Points on a hilly landscape, in no order, each with its height.
From any point a climber steps to the highest of the 2 points nearest to it. It stops when none of these is higher. Distance is the straight distance between rows; heights are no part of it.
k769: [182 197 187 147 115 112 125 136 138 146 112 149 102 159 133 118 140 107
 103 129 167 110]  (h 12.4)
k358: [126 124 119 124 159 147  78 133 123 131 137 164 121 146  64 185 110 133
 177 135 114 123]  (h 46.9)
k919: [177 148 147 156 188  90 111  88 155 131  71 130 153 136  54 112 142  75
 137 156 147 164]  (h 58.1)
k465: [111 152 142 107 121 135  95  98  93 131  64 145 130 113  58 151 148 184
 122 173 158  74]  (h 29.3)
k176: [187 172 172 162 132 119 126 136 139 152 108 100 138 153  92 115 141  89
 110 151 191 111]  (h 6.7)
k95: [127 123 126 133  91 180 164 152 137 164 127  82 135 134 139 119 149  96
 140 125 108 139]  (h 56.5)
k808: [167 140 135 141 125 115 141 133 160 139 147  89 139 145 182  88 123 113
 125 107 114 160]  (h 49.9)
k678: [156 144  98  73 140  99 107 112 145 104 131 182 127 130 135 119  84 108
 149 139 106 126]  (h 55.3)
k609: [137 122 114 101 130 128 115 144 146 133 172 175 125 128 132 167  99  83
 185 120 111 135]  (h 47.7)
k789: [126 109 121 150 147 140 154 116 115 109 105 110 154 111  32 110 119  82
 105 153 164 100]  (h 55.2)
k525: [ 94 131  92 111 101  98 163  81 114 128 113 129 127  75 106 117 144 132
  77 155 115 128]  (h 33.2)
k38: [145 143 115 113 122 105 170 130 156 139 150 165 129 117  89 108 128  43
  98 176 137 118]  (h 25.8)
k305: [ 58  93 118 175  82 153 147 153 118 151 159  77 118 124 181 139 155 172
 117 109 113 127]  (h 41.7)
k171: [169  98 119 145 134  71 138 143 148 114 160 139 133 142 163  71 132  89
  70 143 112 156]  (h 34.8)
k993: [127 153 142 116 119 131 195 107 143  92  84  58 156  96 101  92 100  88
 120 108 196  75]  (h 57.1)
k925: [ 64  71 109 157 110 122 126 148 117 112 162 100 128 121 187 119 139 189
 109 136  92 136]  (h 46.2)
k32: [191 165 144 108 125 114  72 148 127 143 152 186 114 170 133 149 102 114
 146 132 137 111]  (h 21.0)
k550: [111  36 142 171 174 162  98 177 114  99 143 109 132 156 118 124 122 198
 153 134  76 148]  (h 38.6)
k69: [102 101 101 116 131  87  98 136 103  94 191 157 111 119 163 161 110 156
 128  93 102 145]  (h 57.4)
k966: [138 114 116 131 180 157 104 105 126 116  93 144 127 135  27 147 108 131
 154 159 116 110]  (h 50.6)
k962: [183 119 129  71 160  86  98 126 124 100 125 160 149 144 176 100 113 170
 117 101 114 156]  (h 70.6)
k149: [107  96 103 132 153 173 149 103 151 101  91  75 156 122  67  92 102 126
 159 125 121 117]  (h 70.5)
k315: [146 108 143 149 135 177 114 160 140 141 140  98 122 168  72 142 131 119
 136 145 128 118]  (h 34.0)
k126: [126 150 170 163 126 133 120 111  92 134  92  72 122 113 134 117 153 190
  55 111 160 124]  (h 0.6)
k714: [103 179 150 162  81 140 188 108 110 171  88  91 159  63 119 121 164  92
  87 122 186  92]  (h 22.1)
k787: [ 77 123 126 178  99 164 130 120 111 158 134  55 134 109 177 156 149 173
 152  91 127 135]  (h 38.4)
k533: [117 148 141 137  85 137 139 159 122 157 164 118  92 137 198 136 146 154
  98 106 126 129]  (h 33.9)
k736: [107  97 114 156 137 176 127 103 123 110  92 129 151 107  18 123 106 129
 131 165 138  99]  (h 52.4)
k931: [ 97 186 114 100 101 110 104 130 101 167 138 184 104  97 121 170 150 125
 168 162 130  96]  (h 37.2)
k66: [103 112 121  96 111 118  96 140 109 114 143 154  93 141 163 138 124 184
  80 136 118  95]  (h 20.0)
k618: [113 145 126 123 120 166 163  88 140 108  78  51 170 100  77  93  91 121
 148 111 154  92]  (h 66.3)
k265: [133 101 107  97 131  82 154 131 137  87 147 101 135 128 190  70 111 141
  91 116  73 150]  (h 43.4)
k338: [191 119 122 147 175  89 103  99 158 125 111 154 130 146  84  86 127  74
 142 158 104 176]  (h 62.7)
k133: [131 125 117 139 147 108 106  97 109 138 139 123 126 114 142 132 143 133
  99 121  91 164]  (h 44.4)
k676: [153  96 120  82 140 107 100 159 108 103 157 182 111 155 145 120 117 165
  78 138 125 119]  (h 16.7)
k623: [128  73 155 140 187 128  94 163 111 105 135  89 149 141 152 124 143 205
 140 106  90 171]  (h 40.5)
k934: [128 109 121 145 150 125 124 131 132 118 133  87 126 140 144 111 122 132
 133 116  82 159]  (h 47.9)
k604: [168 114 161 138 196 129  82 152 123 100 111  83 134 176 147 118 127 187
 145  97 103 160]  (h 44.1)
k233: [188 133 123  76 158  68  97  85 152 104  96 161 155 150 174  88 108 126
 114 113 122 161]  (h 56.6)
k385: [141  82 134  97 156 121 131 141 122 103 107 137 129 140  87 120 146 168
  47 151 156 115]  (h 51.3)
k511: [103 163 130 123  78 121 111 161  86 160 165 152  80 115 174 198 143 147
 144 107 147 109]  (h 25.6)
k994: [113  55 112 114 184 127  94 154 119 106 134 178 116 151 109 142 127 179
 120 137  91 136]  (h 70.8)
k991: [113 106 108  82 171 100 106  95 134  84 124 138 124 125 167 150 106 166
 162  92 103 147]  (h 38.2)
k832: [ 58 116  77 100  95 123 164  80 139 113 116 148 123  89 115 140 112 124
 122 155  90 112]  (h 35.3)
k841: [102 107 126 131 134  93 173  95 115 103 125 101 137  97 116 106 151 118
  42 142 144 104]  (h 29.5)
k2: [145 131 114 104 104 159 162 155 154 160 137 118 121 135 171 124 136  65
 176 107 111 150]  (h 53.0)
k220: [116 156 145 184 104 157 115  98  85 154  97  60 147  93 108 128 158 156
  90 125 148 128]  (h 1.4)
k757: [144  99 103  98 159 132 118 117 140  95 125 164 124 145  92 130  93 118
 136 146  95 134]  (h 62.3)
k911: [104 112 105 130 105 161 171 119 140 122 128 100 134 123  67 114 114  92
 108 164 135 100]  (h 60.8)
k500: [ 99  66  99 114 141 119  94 134 115  90 172 182 113 134 123 152 107 159
 136 130  86 137]  (h 64.3)
k417: [174 147 146 114 128 151 103 167 138 133 140 128 105 184  98 134 115 123
 134 139 130 108]  (h 28.4)
k73: [158 171 141 127 114 141 187 119 172 144 117  71 133 134 198  92 127  95
 151  88 126 160]  (h 56.7)
k892: [102 152 134 120  71 133 185 121 131 129 116 104 112 104 122 125 149 101
  76 140 168  82]  (h 33.7)
k854: [ 41  55  96 216 130 185 116 118 139 135 152 132 136 140 107 157 100 173
 201 146 140 130]  (h 17.7)
k209: [108 125 101 116 117 160 160 112 155 124 115 104 126 129  84 123 107 108
 161 148 100 114]  (h 66.4)
k234: [164 128 117 138 130  82 137 130 141 145 163 169 131 121 123  88 143  50
  72 154 131 152]  (h 29.8)
k113: [158 121 104 127 187 126 116 109 159 112 114 197 120 127  86 108  97  91
 163 157  95 162]  (h 65.7)
k862: [112 132 127 176 122 156 152 124 103 171 119  87 131 104  95 136 165 115
 103 139 131 149]  (h 2.1)
k252: [ 95 141 111 115 114 126 103 121 117 138 135 158 111 119 104 191 129 133
 181 143 122 110]  (h 42.0)
k481: [146  50 132 102 195 124 121 160 128 111 109 158 145 148  85 113 145 193
  78 130 121 148]  (h 62.0)
k298: [ 64 129 114 160  75 182 133 102 117 151 103  94 170 103  94 133 146 119
 133 146 166  99]  (h 19.7)
k480: [ 63  97 110 170  77 200  99 116 123 139 116  99 170 127  76 135 119 164
 128 165 154  91]  (h 18.9)
k596: [115 195 150 110  84 169 162 169 119 178 106 160 108 132 121 143 168  98
 146 157 161  73]  (h 26.5)
k869: [116 114 109 106 139 114 129 129 155 107 169 133 123 126 144 154  95  99
 214  82 119 149]  (h 48.8)
k898: [143 226 155  92 108  99 157  95 149 140  99 143 122 103 164 123 125 113
 161 122 133 118]  (h 51.7)
k41: [187 120 147 135 168 107  67 147 136 123 145 132 130 175 155 119 114 138
 153 103 110 175]  (h 51.1)
k638: [150 155 148 163 125 137 146 133 110 152 113  96 140 124  86 125 153 105
  87 140 176  99]  (h 3.7)
k612: [142 100 136  95 156  96 137 125 105  93  93 143 143 122  76 132 142 121
  50 158 186  97]  (h 43.0)
k496: [164 119 141 188 164 147  89 148 152 160 158 133 127 151 130 148 130  76
 200 115 100 200]  (h 66.5)
k453: [157 191 143 115 103  87 167 123 157 137 120 143 126 126 115 108 135  62
 101 154 166 100]  (h 18.6)
k75: [117  70 129 184 159 167 120 162 127 123 147 100 132 160  85 119 127 159
 137 143  88 133]  (h 37.1)
k439: [ 40  65  82 182 101 195 127 137 134 139 143 104 142 135 111 129 107 172
 139 155 133 117]  (h 18.2)
k632: [132 120 108 123 136 152 147 132 164 134 144 106 121 117 143 131 103  81
 186 103 101 171]  (h 51.0)
k945: [109 122 136  62 142 122  88 117 110  99  93 168 110 137 153 142 128 204
  88 119 150  99]  (h 22.5)
k938: [159 122 126 146 152  78 123 113 114 131 141 133 125 124 158  96 146 123
  61 129 117 185]  (h 40.4)
k268: [ 74 149 123  91 118 119  89  82 110 116  75 149 128 114 114 159 128 204
 129 158 170  79]  (h 26.4)
k510: [174 178 156 122 161 115 110  82 139 124  68 100 147 123  90 119 124 107
 154 141 146 148]  (h 51.4)
k157: [108 102 122 160 112 196 144 168 111 181 156  97 117 136 134 167 161  97
 159 110 112 149]  (h 61.2)
k944: [159 154 113  71 148  66 130  76 155 104 105 160 134 110 147 104 116 109
 116 144 115 148]  (h 48.4)
k487: [172 127 115 116  91 123 120 163 134 150 191 176 135 141 182 166 116  79
 200  85 135 130]  (h 41.4)
k774: [155 186 156 137 149 118 125  80 133 145  83  93 140 119 136 148 141 126
 162 111 121 148]  (h 45.3)
k975: [ 82 109  97 108 134 120 130  80 136  95 117 139 120 118 133 146  99 139
 163 121 103 126]  (h 36.6)
k926: [135 197 147 100  92 146 189 117 171 141  97 109 112 121 176 112 130  91
 155 103 151 115]  (h 69.2)
k14: [136 197 151 125  80 114 111 164  91 182 155 192  91 111 195 170 153 111
 169 103 155 118]  (h 30.1)
k212: [112 114 111  91 150  86 134 100 136  79 135 112 141 110 191 102 102 159
 132  99  82 173]  (h 39.9)
k536: [172 138 153 154 151 121  77 147 140 151 163 109 137 172 152 146 112 106
 189  95 122 177]  (h 59.3)
k613: [111 180 160 163  83 116 203 104 114 124  99  98 127  82 153 116 148 113
  58 119 199 101]  (h 26.2)
k229: [182 105 133  98 143  85 146 170 150  88 140 117 140 145 190  48 113 151
  97 110  96 161]  (h 50.1)
k404: [ 89 156 146 129  65 174 138 149 120 171 141 136  80 126 199 166 144 146
 120  92 152  95]  (h 29.4)
k433: [124 111 108 166 146 163 137 155 125 166 184 151 106 128 132 166 141  85
 171 106  90 161]  (h 66.2)
k290: [106 133 124 124  99 117 216 123 139 102 124  79 141 103 124 101 115  86
  80 130 172  73]  (h 43.3)
k750: [134 130 126 173 151 129  96 121 117 149 164 155 109 123 120 182 138  90
 200  91 114 173]  (h 71.4)
k915: [151 195 136  95  96 122 141 151 150 157 119 161 118 136 123 123 144  81
 138 152 147  98]  (h 20.6)
k767: [159 163 152 138  80 126 117 176 114 168 179 181 120 141 206 163 124  98
 167  64 158 142]  (h 35.2)
k98: [ 62  81  93 126  99 107 121 144 111 112 204 143 113 119 185 144 127 168
 139 106  88 130]  (h 51.5)
k76: [143 122 176 150 110 117 167 169 130  87 138  76 121 145 176  76 134 172
  75 112 108 127]  (h 68.4)
k479: [167  81 140  91 179 101 110 169 128  82 142 136 147 159 176  81 113 183
 126 117  81 172]  (h 57.7)
k627: [ 78 138 138 177  81 166 167 108  86 172 106  91 181  61  78 117 174 104
  99 144 174 105]  (h 20.5)
k475: [146 151 142  97 148 116 115 119 105 109  85 159 126 117  54 131 143 136
 102 178 164  87]  (h 34.7)
k370: [107 188 141 101 102 156 131 149 124 165 115 164 110 118 137 179 164 111
 187 137 150  81]  (h 31.5)
k791: [ 96 113 117  85 136 103  79  86 105  95  95 165 123 115 129 174 118 188
 144 121 142 107]  (h 24.4)
k513: [121 147 169 153 100 120 144 158 106 126 143 113  91 154 187  95 133 183
  48  91 126 120]  (h 43.7)
k696: [181 112 120 111 133 107  74 152 130 133 167 192 130 165 139 126 105 120
 122 140 115 132]  (h 16.8)

For each start below, name the point where the climber stops.
k38: k926
k676: k994
k525: k962
k305: k994
k370: k149
k714: k149
k511: k750
k632: k750

Call two points neighbours if one is among the 2 nearest of the other. Go from one point of each pair to the other, from neighbour to neighbour, staying as high as possible. Name the lowest point that can't be avoided.
k926 / k76: k774
k149 / k962: k841
k962 / k113: k944
k76 / k962: k229

For each start below, name every point that the climber comes to, in order.
k453: k38 k234 k171 k938 k133 k934 k808 k73 k926
k696: k32 k417 k315 k75 k550 k623 k604 k41 k536 k496 k750
k439: k480 k298 k627 k714 k613 k892 k290 k993 k618 k149
